A landscape with many peaks, sampled at points; each row gives a point and its height.
From any point a climber steps to the highest of the 2 points nearest to it. It stops when none of these is higher. Distance is the straight distance between rows; heights are no part of it.
Zime h=34.3: [169 155 144 176  67 113 139 137  92 109 137 123 110  96 159  96 163 118
 128 161 152 112 104 191 167 183 152 124  94 164 131 142 142 138 133  96
 102 132 171 148 192]
zamin h=29.3: [159 104 114 131 146 187 148 174  82 123 157 119 140 117 159 130 148 147
 114  71 113 166 155 104 176 147 158 173 125 166 161 160 125 106 152 116
 119 155 160 164 147]
Dizo h=6.4: [146 140 149 140 112 154 151 105 159 157 168 113 145 110 176 123 108 180
 115 106 158 109 141 192 130  79 147 144 122 170 127 162 112 138  93 120
 175  89 137 111 130]
dak h=2.6: [100 147 155  71 131  79  96 107 144 158  92 102 104 105 129 155 113 101
 116 124 118  87 132 155 108  90 121  83  81 136 143 126 137 167 167 158
 131 135 141 122  96]
tisob h=16.9: [ 80 162 158  98 142  91 141 120 110  63 113 102  79  96 150 143 137  95
 136 131  97  76 120 117  77 194 123 120 101 118 130 111 152 145 118 179
 147  95 113 120 149]
kavo h=42.0: [139 156 139 159  55 102 211 129 143 136 136 147  95 104 146 140 150 133
 159 190 152  98 118 181 136 146 116 128 124 136  94 131 140 153  75  63
 141  94 116 105 150]
lezuf h=12.1: [106 156 122  88 180 149 129 185 105 106  86 126 107  63 179 128 143 147
 137  87  56 138  79 120 128 140 155 111 140 140 114 178 116 111 112 169
 175 100 125 126 188]
zago h=26.3: [149 125 144  75 113 138 170 158 133 146 117 136 152 162 136 159 105  88
 131 117 142 143 155 112 136  45 113 128 111 184 139 121 105 101 165 126
 149 138 121 127 100]
Med h=44.9: [140 135  82 159 174 179 115 146  97 132  76 140  87 120 101 123 139 145
 130 126 111 136 129  94 144 190 136 108 192  67 124 111 172 123 109 131
  85 182 154 104 123]
rado h=53.1: [149 148 160 139 187 167  80 101  63 148  91 111  91 132 107 134 101 119
 123  85 103 149 146 104 175 148 129 133 157  73 133  74 163  67 178 156
  90 159 150 136 131]
lolub h=39.4: [109 134 124 136 191 138  45  73 137 177 145 124 125 123 133 109 100 162
  57 117 130 144 119 125 124  86 115  93 158  73 149 171 136 130 138 134
 127 130 179 124  97]
feb h=34.8: [135 123 102 169 114 146 188 178 119 177 133 118  98  96 121 142 128 172
 138 127  94 153 120 161 132 131 133 163 142 168 152 170 124 175 118  42
 111 131 164 117 138]
kolu h=51.3: [178 125 140 155 182 125 118 154 105  99  87 151 121  74 147 127 140 109
 159  69 118 114 126 134 187 129 133 130 113 124 136 129 152  89  88 139
  72 160 147  88 165]
toma h=36.1: [159 142 138 135  82 143 192 109 102 108 137 136  88 106 135 147 182 116
 128 146 163 102 126 154 127 162 112 155 134 173 141 157 143 112 166  85
 102 167 153 161 149]
gibi h=47.4: [ 63 147 155 102  67 144  91 170 125 153 115 165 117 114 166 135  30 137
  96 131 132 123 111 104  84 111 127  84 159  81 140 120 129  99 168  72
 151 126  84 152 133]
Somed h=48.5: [148 103 132 128 100 136 111 133 123 156  97 139 129 141  83 129 124 121
 159 173 142 129 148  89 112  85 107 125 134 150 136 129 104 152 170 154
  85 175 119 180 110]
dem h=4.0: [111  82 109  98 123 129 130 118 176 108 164 112 171 168  94 147 163 131
 118  87 121 112 130  96  85  89 103 178 135 144 145 155 128 142 177 125
 122 167 131 138  52]
sugis h=15.9: [137 108 105 131 111  90 129  81 133 135 173 114 151 161 123 151 173  87
 122 143 160 142 162 134 181 157 125 128  47 115 116  53 146 141 149 118
 153 143 148 129  99]
rofa h=10.0: [133 116  73 155 155 179 134 208 110 134 128  99 120 151 151 122 170 183
 142  75  83 167 103 121 148 134 143 166 153 160 158 183 106 128  74 159
 151 125 110  98 132]
tutom h=46.7: [170 114  88 202  91 124 109 165 143 122 134 120 161 200 125  61 136 169
 172 143 154 119 127 114 131 123 151 131 121 127 132 141 111 186  75 142
 144 121  98 119 135]
sebo h=58.6: [122 102 149  98 178 122  70  95 119 121 152 153 196 205 124 100 111 100
 117  82 155 173 145  69 163 105 148 120 167  70 130  86 102  73 159 153
 144 151 114 130  79]
Zores h=8.6: [141 129 145  72 125 113 195 115 139  63 137 131 151  84 205 155 144 115
 121  89 184 103 134 140 142 115 124 161  56 152 116 128 122  93 111 119
 186 110 117 123 154]
tasov h=54.5: [180  96  94 113 142 106 145 121 121  85  96 132 121 113  77 100 176  99
 169 161 164 128 141 133 141 167 150 112  75 172  93 101 117 152 103 139
  79 153 155 134 154]
Lig h=47.3: [110 149 117  81 124 156 136 171 148  94 111 138 131 177 199 120  94 146
 119  75 144 126 115  71  89 113 133 115 126 120 125 137 131  92  96 130
 216  94  78 105 128]
fub h=6.0: [ 71 124 160  29 173 135 100  66 140  96 153 156 158 125  82 143  90  61
  80 126 144 154 127 121 106 102 133 103 157 111 117  97 125  56 177 129
 129 122 132 153  99]
lanis h=24.9: [127 157 163  57 145 126 135 113 126 140  91 144 119 150 122 157  72  65
 125 154 134 118 136 125 102  66 120 100 119 139 113 100 100  78 139 157
 136 117 112 113 120]
nute h=14.2: [165 144 135 150 143  85  79 125  93  88 104 121 139 101 201  67 141 134
 126 116 169 103 125 126 152 131 152 112  70 120 120 141 102 141 108 186
 161 112 133 167 196]
zete h=17.7: [ 98 137 142 128 187 100  95 120 109  92 121 112  71 113 146 132  98 120
 119 115  73 119 130 109 143 204 135 123  98 107 106  62 188 133 126 155
 144 109 148 119 155]
Vegur h=9.4: [ 84 106 152 137  81 148  83 146 120 146 133 139 134 117  77 130  90 146
 125 152  86 143 118 123  82 132 125 118 187 134 134 125 124 133 174  96
 107 116 109 177 131]
naf h=20.1: [133 116 120 131 151 146 169 161 111  65 122 157 122  75 148 113 133 149
 147 132 117 146 128 107 119 188 155 127 126 159  91 121 112 113  88 118
 134 123 125 165 190]
raf h=44.8: [162 152 128 208  51 143 185 139 122 129 159 134 132 176 130  99 140 155
 155 131 146 124 128 162 148 126 129 155 135 141 110 131 162 145  79  70
 120 136 104 116 150]
vir h=3.6: [102  67 114 118  91 119 126 147 171 158 170 122 215 189  98 121 139  90
 107 134 114 164 130 114 113  33 112 139 130 156 133 133 112 138 193 120
 125 143 108 117  37]
vire h=7.7: [ 72  75  89  90 147 109 110 110 126  99 147 144 155 120  82 138 124 124
  82 152  99 156 133  79 113 144 142 110 120 107 126 107 133 156 159 103
 116 149 133 154  90]
disi h=7.5: [136 147 172 137 135 125 105  78 127 169 164 107 109  89 161 127  95 144
  80 118 131 117 155 203 145 131 146 129 122 179 147 146 131 128 141 133
 123 101 168 143 161]
poro h=57.9: [160 107 130 114 154 115 115  91 111 111 108 138 134 139  82 129 121 106
 161 187 146 153 157 107 151 136 140 107  96 135 101  76  95 136 104 158
 115 118 123 153 144]
tuf h=10.6: [181 162 143 156 117 151 127 140 107  95 120 135 121 149 154 120 174 167
 163 118 125 110 108 128 130 133 125 137 166 130 131 169 115  96  96 183
 131 107 101 141 163]
mozim h=9.9: [103 179 157 145  97 140 105 128 123 126 137 130 120 148 122 126 123 145
 144 144  82 116  97 143  86 153 126 129 182 108 128 146 117 120 130 171
 138 105  96 152 156]
vipi h=21.1: [115  82 143 138 105 168 111 158 120 174 149 137 179 163  89 120  49  89
 106  98 117 178 181  81 120  67 166 115 176 129 143  96 108 114 189 110
 107 144 118 143  85]
nedem h=43.9: [137 112  81 173 124 146  96 160 144 189 115 129  99 127  92  95 108 171
 122 119 132 125 130 125 104 132 135 126 162  84 171 163 146 186 133  89
  78 180 169 121 105]
tas h=57.3: [120 175 162 127  96 140 149 130  76 129  76 134  67 103 119 180 112  99
 157 195 107 105 106 117 110 134 102 119 150 104 155 105 153 103 155 107
 109 132 112 140 133]
Rir h=51.0: [155 111 130 131  98 161 165 139 117 114 119 156 166 155  88 142  96 116
 157 185 138 156 148  69 113  92  96 146 175 145 102 115 101 115 122 122
 110 127  98 158  98]
fozu h=44.4: [151 162  97 130 147  70 148 133 141  89  72 120  81  66 163 123 154 146
 149 158 147  72  83 144 114 153 119  94 111  77 134 169 132 178  54 126
 152  85 141  89 163]
Pomep h=16.8: [156  85  99 173 118 122 101  77 124 162 165 124 162 150 107  91 146 107
  87 154 197 159 177 122 174 148 138 122 111 100 125  90 136 135 168 101
 101 172 170 154  95]
rarat h=35.4: [164 100  63 160 174 125  85 102 159 171 136  85 138 143 109  94 161 155
 104 135 175 118 148 145 150 130 127 149  98 123 155 143 126 157 107 135
  86 177 202  93 113]
kis h=18.5: [164  91  80 173 133 131 110 133 115 127 171  85 182 207 131  85 171 128
 144 110 178 129 157 126 177 142 159 193  94 158 154 114 115 147 160 163
 120 171 154 130 122]
mot h=4.6: [147 100 129 110 136 124 161 125 163 110 151 121 146 140 116 136 174 150
 147  92 134 114 140 130 119 109 126 171  96 186 122 133 115 148 126 136
 140 141 127 132 124]
muf h=54.0: [123 163 169 159 105 180 197 158  90 116 117 158  81 121 124 170 117 119
 158 133  92 128 126 110 121 175 115 145 194 122 128  87 168  69 136  89
 125 125  89 115 149]
nebi h=7.2: [157 101 141 112 178 140 136  97 134 145 124 133 125 114  85 159  92 116
 138  70 148 135 184 150 166 138 125 163 126 140 149  86 143 111 164 122
  73 177 187 122 131]
Lika h=9.8: [110 154 166 119 189 109 115 121 145  96 141  84 143 137 147 122 111 109
 128  68  97 148 134 179 144 157 152 139 118 145  97 102 128 101  84 225
 147  54 121  99 165]
nef h=5.3: [192 121 108 159 151 143 146 124 151 115 158 110 155 131 162 107 158 162
 137  65 181  93 129 154 143 112 144 175 104 142 139 147 135 136  90 118
 132 131 141  82 121]
gagiv h=62.1: [150 114 153  83 194 101 106  75 127 100 134 150 166 172 127 112  99  99
 147 106 194 151 173  99 172 123 148 125 122 102 122  78  90 103 133 164
 143 131 126 157 144]
fid h=23.1: [143 122 157 134  84 141 184 163 112 112 148 145 187 137 174 128 119 118
 156 106 128 142 121 151 183  42 145 128  85 215 116 151  92 107 100 105
 176  88  76 108 153]
mus h=3.9: [141  68 110 129  97 113 187 123 164 184 158 114 154 132 138 133 169 136
 165 117 167 136 172 144 139  86 118 137  60 183 104 111 127 162 152 106
 168 136 123 130  93]
Poval h=6.5: [ 73 135 146  34 156 136 131  89 137  70 123 146 129 113 120 148  93 102
 111 103 137 118 127  89  71 166 123 117 142 116 113 122 127  99 171 156
 148 146 113 187 129]
nazo h=3.0: [ 74 118 136  94 129 109  44 115 143 150 132 127 130 135 100 143 119 125
  91 104  74 118 112 130  94  93 126 120 123 128 159 135 130 144 206 147
 103 156 145 137  90]
Zelo h=38.5: [ 95 127 146  96 140 103  88  55 113 117 128 148 121  90  55 164 116  90
 106 212 109 126 117 132 115 127 102  89 150  59 121  70 151 112 134 111
  84 104  95 116  89]
vita h=13.1: [135 149 136 126 149 122  88 180  71  92  70 124 126  85 190 113 128 128
 128  98  91 127  99  96 180 140 166  98  89 118 131 148 110 112 100 179
 153 120 113 141 187]
Rar h=2.0: [ 94 154 156 108  81  86  82 129 167 191 138  90 134 134 142 136 117 128
 133 135 103 100 103 181 110  86 131 114  89 151 147 162  91 179 170 151
 166  98 150 123 117]
Kez h=53.4: [129 121 139 178 114 136  75 103 123 119 154 148 134 154 109  98 125 133
  80 113 130 134 129 116 134 158 122 126 177  55 142 119 173 100 160 113
  75 165 131 144  93]
pum h=40.3: [120 130 131 106 194 134 178 121 156 108 120 122  87 124  85 185 152 129
 158 129  72 118 123 133  81 136  96 152 155 143 136 121 135 127  96 130
 107 129 126  86 113]
zil h=23.6: [ 88 147 145  64 118 135  68 158 127 159  90 155 150 178 128 107  47  56
 105 143 142 151 129  82  87  64 157  77 122 133 113  89  82  67 175 131
 139 111 105 132 116]
fipuf h=7.1: [108 106  99  76 172 125 133 104 148  66 121 137 136 134 119 130 138 151
 120 105 126 100 132  52  74 147 132 129 115 103 124 127 134 150 131 152
 157 160 124 164 108]
Turuk h=16.1: [ 79 158 166  73 148  66 127  89 110 116  93  95  78  68 170 150  81  79
 101 171 137  86 140 145 118 175 139  96  90 101 107 119 148 162 110 179
 151  61 117 122 139]
fipob h=44.1: [ 90 143 101  69 174 151 118 143 122 125  60 149 126 123 179 119  70 161
 105 123 155 119 118  65 100  94 144  72 123  97 112 148 108 119  98 134
 187 128  92 140 149]
sizi h=16.7: [134 163 125 153 167 112 101 138 120 103  87 104  97  70 163 101 169 141
 158  92 102  78  86 178 129 166 140 140 131 133 142 211 137 140  96 199
  99  94 144 107 190]
votik h=49.2: [163 143 109 172  63  94 107 155 149 164 116 129 123 154 101 102 156 144
 179 181 147 111 113 151 125 125 119 122 103 121 121 117 110 185 109 124
 119 147 126 126 120]
zav h=44.3: [149 117 119 174 140 129 110 114 152 134 161 103 180 206 131 101 119 146
 155 107 148 138 148 126 141  90 140 131 125 147 127 121  99 142  88 169
 161  83 101 109 123]
vuket h=2.5: [122 123 140 121  67 113  98  87 181 157 160 136 199 161 162 111 125 136
 101 149 202 115 133 139 115  63 104  96 101 111 101 137 102 116 130 134
 191  95  80 138  98]
kesuv h=11.0: [112 158 115  87 149 179 142 198 120 135 133 113 111 147 146 135 150 139
 139  86  47 176  89 121 116 114 137 142 171 191 129 178  98  97 119 166
 175  92 127 109 134]
ruzov h=47.7: [130 164 112 138 161 124 141 143 133  99 107 143 106 110 188 140 119 166
 114 125 114 110 106 123 121 139 123 109 130  88 133 150 138 139  63 130
 180  99 135  78 147]
met h=51.4: [147 115 113 152 149 170  70 109 121 132 158 129 149 181 106  75 144 137
 116  65 160 148 151 106 157 185 131 178 193  85 159 130 151  89 167 173
  79 179 147 167 113]
Kiral h=9.1: [106 147 154 119 169 137 124  87 149 119 165 122 137 143 125 153  88 121
  92 129  95 149 129 159 119 150 142 115 144 141 113 110 127 102  85 148
 158  76 126 107 131]
seda h=8.3: [110 137 154 158 144 117  81  59 154 159 194 107 122 130 115 123 108 125
  76 147 126 146 144 180 142 153 123 128 126 124 123  96 139 131 115 115
 112 103 168 137 125]
biki h=6.6: [116 162 156 142 105 120  93  82 127 138 152 117  90  80 173 111 113 150
  74 138 157  73 120 174 117 176 122 114 146 103 148 147 179 139 164 114
 133 129 170 169 142]
vebuk h=8.1: [128 113 173 108  99 151 148  75 143 122 180 160 200 176 115 124  81 123
 119 140 176 142 158 143 129 100 125 137 152 151 101 107 100  75 136 127
 147 108  93 165 131]
roli h=15.1: [122 161 162 119 146  70  95 108  99 113  99  95 115  92 202 109 111  97
 104 153 136 114 126 149 166 145 141  91  70  98 109 143  98 140  95 198
 160  51 139 128 200]
fup h=31.5: [153 118 105 155 157 141 120 164 133  88 130 107 124 163  94  53 173 115
 156  65 138 144 105 165 173 250 134 182 134 157 110  96 160  84 111 162
  68 154 162  97 178]
fop h=15.8: [132 164 120 166 136  99 134 163 152 132  94  94  85 112 111 106 168 147
 185 123  94 100  90 195 111 161 125 150 131 150 136 167 121 166  58 155
  96  87 130  74 171]
faz h=22.4: [ 87 106 113  76 113 158 103 152 144 155 138 178 173 150 132 112  40  81
  68 124 143 174 130  73  89  52 138  89 171 121 121 128 100  71 174  83
 127 127 115 132  85]
Mipi h=39.2: [129 124 112 155  52 105 128 116 159 128 161 145 134 154 143 122 157 133
  96 129 155  94 127 108 102 136 102 134 102  92 131 130 160 161 164  77
 153 165 119 143  78]
lovi h=20.3: [114  73 118 160 141 152 100 141 130 162 149 111 181 183  67 107  94 117
 121 111  96 185 167 101 152 132 164 169 169 124 155  86 116 119 159 145
  87 134 126 133  96]
vuze h=32.6: [136 126  97 157 131 127 136 187 136 106 105 103 103 172  90  81 180 131
 177  88 108 124 117 141 110 181 112 193 122 167 138 128 145 129 116 152
  68 167 137  98 151]
tosi h=52.7: [ 74 157 138  88  48  93 131 130 142 152 126 123 119 128 188 163 104 118
  91 167 154 123 110 135 108 117 101 104  72 113 130 128 123 125 156  90
 197 117  94 157 125]
Funot h=13.0: [106 168 163 111  92 120 196 109 141 121 127 132  94  77 146 149 147 138
 158 181 136  58 107 163  51 144 115 138 173 148 127 184 106 144 112 155
 137  85  82 134 151]
pefa h=55.9: [193 131 139 120 154 138 153 183  96 104  58 177 123  72 148 133 127 131
 161 120 134 111 126 103 147  86 124 118 126 129 119 156 110  96  76 131
  94 139  96 116 165]
bege h=41.7: [159 128 161 140 156 143  80 103 143 166 129 131 139 152 136 114  91 146
 121 121 149 125 152 122 135  90 135 103 152 112 139 144 105 113 112 152
 123 130 131 137 118]
zafu h=50.0: [153 140 146 131 193 144 118 146  74 108  81 145  85  68 137 112 114 119
 140  57 118 111 139 121 181 183 144 125 129  98  98  88 189  85 149 156
  81 179 139 121 177]
Lebu h=1.8: [144 142 125  79  92 141 156 100 156 128 135 121 155 140 169 152 158 132
 113 159 178 107 101 127  83  44  90 117 107 149 118 186  92 125 132 132
 200  82 113 133 104]
Zop h=41.9: [112 171  88 121 142  64 105  79 141  99  96 122  86  88 106 114 138 122
 133 191 167  77 100 133  90 182 127  57 114  61 120 144 158 194  86 139
 133 118 136 122 138]
remad h=2.1: [139 135 177  93 131  89  87 101 109 127  95 120 105 120 118 123 117  94
 145 123 150  75 160 135 126 137 137 111  80 145 130  92 133 138 171 186
 108 165 123 171 146]
Lotu h=13.9: [106 179 165 126 117 120 204 114 115  91 120 129 109 105 144 154 144 109
 166 193  92 112 106 164  93 145 119 130 171 151 108 141 106 109  56 165
 131  35  97  94 170]
tasi h=31.7: [112 103 107 164 100 147 139 169 123 112 139  94 126 208  87 117 169 112
 158  92  89 151 138  98 123 196 131 215 133 135 157  97 148 123 178 145
  81 176 129 141 115]
gefi h=3.1: [ 86  87 106 123  45  94  96 162 144 133 173 143 185 150 110 132 142 130
  91 182  90 162 101 105 129  71 110 110 122 112 139 153 108 153 190  83
 145 121 102 137  70]
Galu h=42.5: [ 75 114 134 118  97  73  65 115 152 170 149 141 129  92 126 165 115 128
  67 146 106 121  99 164 132  89  94  79 117  72 141 135 156 147 170  63
 133 133 133  96  68]
zedot h=42.6: [134 118  95 142 178 142 183 179  96 105  79 151  71 105  92 145 164 138
 163 135  76 137 113  95 129 175 126 135 157 130 126 111 148 125  97 119
  90 159 135  97 137]
zum h=17.6: [125 127  86 151 197 109  75 166 133 110 109  97  90  81 151  58 161 163
 146  68  98 120  99 148 134 218 147 130 128 135  99 151 149 134  91 200
 117 114 141 119 199]
vitoz h=51.6: [133 101  64 134 109  97 135 118 162 119 129  97 114 136  58 121 179 129
 160 175 127 124 127 136  87 157 122 136  96 151 114 118 122 194 116 121
 102 145 134 126 103]
rab h=39.3: [103 163 131 124  88  84 158 112 162 179 149 127  71  59 131 156 135 136
 146 179 135  84 111 198 116 161 113 109 116 106 119 133 151 186 120  82
 147 113 154 104 112]
naki h=37.7: [142 150 144 121  77 122 165  96 144 136 143 128  95 111 163 158 179 125
 116 146 173  67 122 161 104 127  70 138  99 117 140 153 159 128 156 109
 134 153 126 135 106]
Zafup h=47.8: [186 135  99 139 159 170 156 158 115  73 102 156 125 138 141 124 149 152
 132  93 155 117 146  69 143 163 133 151 165  85 131 129 154  99  97 118
 124 171 132 111 127]
surep h=6.3: [146 132 148 120 152 119 139  99 108 142 101 114  80  87  76 169 114  87
 146 148 115 120 153 160 147 142 131 117 107 139 118  60 160 130 138 117
  63 148 166 116 129]
livum h=40.1: [ 93 136 106  98 133 102  94  76 117 101 117 134  99  96  70 149 138 109
 136 224 121 113 105 121  82 167 118  87 137 106 122 119 137 174 136 137
 104 139 122 154 127]
Lito h=17.5: [156  74  95 155 114 134 143  81 161 156 197 112 205 177 118 114 171 128
 107 125 199 145 179 152 174 104 135 183 117 131 134 111 107 137 166 126
 135 153 146 154  85]
Tiz h=30.7: [145 114  91 163 111 178 176 174 101 135 135 100 127 165 120 139 168 143
 138 112  91 164 131  83 137 148 121 194 158 145 165 164 126 137 152 113
  98 175 138 145 103]
sog h=9.7: [141 107 149 112 166  94 145 159 138  82 130 130 161  95 198 120 115 124
 147  56 128 114 136 130 146 106 160 127  63 173 119 116 114 128  87 128
 187  94 115 103 166]
zeva h=55.8: [129 120 146 124 192 122  54  58 106 145 153 137 138 155  91 109  92 107
  93  78 144 148 148  99 162 122 124 128 161  46 144  87 142  85 173 135
  76 171 146 129  89]
zarof h=44.0: [141 131 102 106 148 115 146 126 127 137  86 141 113  87 179 129  93 154
 101 156 168 110 125 110 136 100 120  80  88 102 109 132 127 149  86 115
 164 126 133 128 149]
Nanep h=12.6: [159 154 110 180 153 135 168 122 120  70 149 120 119 148  94 130 171 129
 155 141 109 142 111 144 155 177 131 157 140 151 122 111 145 107  49 120
 103 103 127  78 148]
teko h=1.1: [ 99 129 108 106  87 123 169 137 161 123 161 126 147 159 121 134 154 155
 138 162 109 130  92 111  50  75 109 146 147 156 106 183  92 171 119  94
 181  99  92 145  92]
mabo h=41.4: [167 125  85 142 117 137 137 151 121 144  90 149  94  87 137  87 125 176
 136 148 177  96 129 117 112 143 150 117 129 107 120 151 135 171 109  86
 120 169 168 141 151]
piva h=8.0: [119  99 123 118 189 178 124 114 128 162 112 118 104  97 105 127  86 142
 100  44 119 146 173 114 126 148 140 127 182 128 148 135 163 109 181 136
  95 167 172 168 142]
tinal h=3.5: [108 106 129  94 165 137  82 136 151 133 130 123 145 191 143 130 113 126
 107  49 130 111 143  95 131  98 131 151 124 126 177 118 133 124 192 159
 135 170 145 126  79]
Gom h=46.9: [130 114 103 211  36 123 146 122 156 140 174 146 157 179  69  81 146 142
 156 185 143 141 127 154 125 127 120 137 153 134  91 115 134 174 113  81
  99 143  95 124 106]
kaze h=33.0: [ 85 115 118 161  70 133 170 171 132 180 156 105 124 140  91 155 123 147
 134 163  61 172 104 122 109  99 111 168 161 153 143 150 109 182 159  54
 124 130 134 127  85]
Folan h=36.9: [ 62 165 136  85 167 132  79  83  86 103  97 164 120 110 108 154 105 103
  89 187 107 137  83  87 107 109 108  68 160  26 117 103 146  81 138 128
 119 120  97 110  97]
lin h=14.9: [121 192 156 155 107 107 187 131 159 141 124 117 100 129 112 147 139 154
 178 158  78 115  79 185 109 115 123 147 169 145 127 164 108 153  58 126
 133  61 114  75 147]
fafek h=37.4: [120 124  99 124 214 126  88  86 119 142 106 106 110 121 118 132 129 144
  81 108 130 141 150 109 158 116 129 109 101 109 150 124 146 153 138 142
 114 172 180 119 110]
rebur h=66.7: [158 119  87  96 132 104 173 122 139 137  88 115 125 103 117 170 173 127
 162 186 133 142 121 108 123  63  91  99  86 151 110 160  84 175  92 124
 147 118 129 132 121]
Nibav h=8.2: [ 79  55 143 117  96  97  86  89 110 122 173 153 160  91  66 144 113  90
  64 165 102 169 143 131 143 125 145 100 122 114 119  72 131 126 187  82
 108 113 119 146  93]
Soko h=19.4: [150  87  82 192 175 154  99 141  96 167 150  85 169 194 125  97 145 131
 107 107 123 190 173 109 205 144 164 188 122 135 174 102  99 122 132 154
  96 149 162 124 122]
vupin h=44.7: [ 83  90 129 104  96 111 109 127 166 169 137 165 134  70 144 148  70 144
  76 130 152 120 135 119  95  94 117  85 135  94 120 135 138 137 154  44
 146 134 114 134 103]
zano h=3.2: [133 114 136 154  54 109 134 116 150 214 160 111 151 140 179 131 148 132
 130 131 176 122 158 161 159  87 112 100  68 118 108 121 141 139 137 110
 170 132 116 129 105]
Sug h=8.7: [116 124 146 160 111 196 110 141 111 162 133 139 101 103 121 144  64 136
 106  81 111 145 148 102  98 139 140 106 193 115 164 152 153 114 198  84
 111 139 145 166 132]
Pabut h=13.7: [167 138 137 179 134 124 191 144 130 100 126 129 138 117 120 133 172 139
 163 140  98 140  97 167 166  93 120 144 118 163 117 163 110 134  30 101
 113  83 117  73 160]
tinaz h=18.8: [116 139 100 132 191 140 109 128 111  92 130 132  78  78 145  97 143 138
 119 124 107 145 111 118 130 251 149 119 147 132 100 117 161 116 114 163
 138 129 154 150 175]
Ruv h=10.7: [136 117 168 143 166 126 110 167 122  94 139 122 169 144 164 111 108 118
 168  20 101 144 134 158 194 123 167 161 101 170 124 104 118  93 105 178
 148 106  99  87 163]
zuk h=50.7: [118 179 177 119  97 175 202 158 104 125 124 161 111 133 162 155  87 115
 124 119 123 130 109 143 118 104 109 131 187 150 129 139 135  50 126 104
 139  95  92 109 144]
ridav h=49.9: [ 70 138 142 119  94 113 103 160 130 109 133 137 138 173 180 115  80 148
  94 126 125 128 121  86  97 153 137 107 107 105 130  94 131 111 133 112
 202 110  92 148 129]
zizu h=56.0: [ 95 150 140  91  69  94 126  94 153 185 123 128 115  98 157 173 137 105
 104 183 162 121 115 164 141 114  74  59  69  63 116 115 135 130 123 117
 180  81 111 119  94]
Musif h=61.2: [144 171 155 106  74 116 176 126 113 145 106 126  98 122 127 185 154 107
 155 207 113 134  93 145 121  87  71 127 118 139 127 154 102 132 129 117
 139 102 108 125 121]
num h=51.2: [148 152 107 159 129 171 150 127 137 107 161 155 118 132 177 129 143 183
 106 128 139 105 114 111 112 165 124 148 165  98 125 148 168 119  86  85
 161 116 134 118 119]
tosa h=60.8: [179 138 149 102 158  96 140 126 118 121  68 131 125  80 115 155 140 112
 164 138 119  99 123 148 120  75 112 109 113 148 127 153  96 142  78 171
  94 115 124 113 145]
bof h=11.6: [169 134 143 138 164 150 119 151 116  70 134 138 166 163 127 125 167 122
 160  78 120 147 137 122 188 152 138 158 137 124 120 115 119  80  96 191
 145 112 108 116 157]
fibo h=54.3: [150 121 140 147 145 178 119 120 105 148 101 136 130 137  65 146 105 126
 148 190  93 171 142 102 134 125 144 118 176 114 107  79  99 107 105 140
  91 107 143 140 137]
pelom h=27.7: [141 123 147  81 151 173 155 155  83 117 107 135 133 135 129 152 106 107
 131  98 112 156 146  94 156 112 141 143 130 164 135 112 113  87 178 136
 123 154 141 157 146]
vime h=37.1: [105 113  88 128 110 124 182 121 148 166 152 132  84  68 113 157 146 158
 130 181 122 125 117 146  84 148 110 128 143 152 129 147 128 189 124  44
 136 128 158 140 114]
zuda h=46.2: [131  90 101 144 125 124 122 186 150 183  86 104 130 142 114 119 119 151
 154 110 110 134 156 104 115  91 137 144 123 146 155 148 113 194 133 131
 105 171 129 123 100]
nel h=40.8: [101 102 107 142  56  89 112 126 150 162 151 139 113  90  99 144 185 129
 107 157 139 117 103 145 123 123  89  94 116  76 142 152 161 159 186  65
 108 159 147 131  72]
Sekek h=24.8: [139 123 147 136 114 153 191 187 116 148 136 131 140 185 124 154 106 119
 167 105  88 165 132 126 143  57 134 150 122 194 116 123 112 124 107 105
 145 112  96  80 103]
gil h=8.8: [ 98 102 163 142  72 137 136  99 144 141 179 137 173 143  90 150  97 124
 105 138 111 153 156 149 111 108 120 130 151 149 122 101 142 127 164  85
 117 116 109 160  98]
bomor h=21.5: [146 124 146 128 103 135 185 155  93  69 127 158 165  89 161 123 143 124
 159 132 114 146 111 116 147 113 147 145 103 190 100 169  85  99  85 108
 147 104  80 159 197]
giz h=33.8: [175 116  95 174 111 129 129 144 128 142 129  90 120 165  91  91 178 119
 139 132 156 120 121 168 137 161 117 176 118 168 156 151 141 129 128 108
  57 185 178  87 130]

Call two points neighbours if one is among the 2 nearest of the other. Go from one point of each pair to the other, from neighbour to neighbour, staying as high as possible. Name the lowest point that can't be avoided.
zizu, rebur -> mabo
num, zizu -> zarof
rebur, poro -> zafu

Two climbers start at each pair of points below. Name the first point that both come to, or write none.
Rar, vuket -> mot
fid, teko -> votik
vir, kaze -> none
